Each row is a point on a tangle of strands that fork and nearly touch. The rows are in no order.
Points whose rows are less than 18.6 apart are linked; no others are. Some points are linked to none.
K935: [ -1  -8 -16   0  17   1  -9   3]
K57: [ -4 -10 -34  15  24  20   1  20]
K258: [-10 -15  -9   0  30  15  -3   0]
K146: [ 10  -7 -11  -9   4  -3  -9  -6]
K424: [ -6  11  17   5 -14  -2   0   3]
K283: [-14  -8   7  -4  44  15  10  11]
K144: [ 18  -3 -18  14 -32   0   3 -22]
K620: [-8  1 -4 -6  2 -1 10 25]
K79: [ -5 -11 -13   1  25   7  -7   0]
K962: [ 11  -8  -7  -9  13  -1 -10 -11]
K497: [-12   2  37 -23   6  -3  11   2]
K743: [  7   1 -10  -3 -17   1  -5   2]
K251: [  3  -4 -27   0  -3  -2  -5  18]
K862: [-10  -3  23 -23  23  -6   8   5]
K140: [-12  24  33   6  -8 -14   1   9]
K259: [-11  16  25   4 -11  -5   3   7]
K91: [  0 -12 -34  11  16  12 -12   8]
K678: [  2  -5 -21  -2   9  -2  -7  11]
K702: [-19   8  28 -10   3  -1  16  20]
K904: [-13   0  30 -24  18  -5  11   8]
K619: [ 11   9  -1  17 -29  -4   1 -17]
K499: [  2  -6   9 -18  14  -4  -2  -6]
K601: [ 20 -15 -24   2   7   3 -13 -27]
K652: [  2 -22 -34   7  15  20 -16  -8]
K174: [  7 -20 -27   6  14  18 -18 -19]
K945: [-11 -22  -4  -9  34  20  -1  -6]
K249: [ 23  -9 -20   2 -26  -2   3 -26]
K381: [ 27 -12 -25   0  -3  -4  -5 -28]
K728: [-14 -16   8  -9  38  13   0  -5]
K926: [-10  -6  18 -17  34  -3   3   1]
K896: [ 12   9 -19  22 -37   1  -8  -3]
K596: [-13   3  15 -14   6  -2  13  20]
K952: [  0  24  21  11 -17 -15  -3   3]
K269: [  0  19  27   7 -14 -12   1  -8]
K378: [  4 -14 -35   9  12  11 -17  -2]
K664: [-12 -10  18 -14  40   4   1  -4]
K401: [ 10  -4 -12  -8  -5  -2  -7  -2]
K604: [ -7   4  40 -18   0  -1   9  -8]
K413: [ 15 -18 -28   6  11  13 -17 -23]
K624: [  6   5 -16  13 -30   2  -7   4]
K984: [-11   3   7 -10   8  -3  15  27]
K901: [ -3   7   9   3 -18   1  -1   1]
K471: [ 26 -12 -25  -1 -14  -5  -1 -27]
K213: [ 12  17   5  19 -26 -13   0 -14]
K263: [ -4 -13 -35  12  21  14  -5  14]
K789: [ -4  15  36  -1  -8  -6   6 -12]
K884: [ 13  24  10  16 -28 -23  -1  -7]
K640: [ -6   4 -15   4 -12   1   7  29]
K405: [-20  20  33   5  -2 -10  10  19]
K609: [ -2  -3   1 -12   1  -3   1   7]
K556: [ -3   6  38  -9  -6  -2   9 -16]
K597: [ -7   2 -10  -4  -5  -1   6  23]
K182: [  6   2 -17   4 -25   3  -5   4]
K355: [  7   7   5   8 -23   0  -1 -10]
K468: [ 16   6 -12  23 -34  -6   1 -22]
K60: [-23  14  35  -1   2  -3  17  22]
K841: [  8  28  17  11 -25 -24  -2   4]
K934: [ -4   5 -25   7 -15   2   5  33]
K686: [  4   0  34 -15  -4  -2  12 -24]

A fork is a point with three links, a tip a point with one. Leave the first point through the second and follow the links. Name the first fork or tip that comes.
K728, K664 => K556
K174, K652 => K57
K182, K743 => K962
K664, K728 => K251
K140, K259 => K619
K401, K743 => K896
K60, K702 => K934
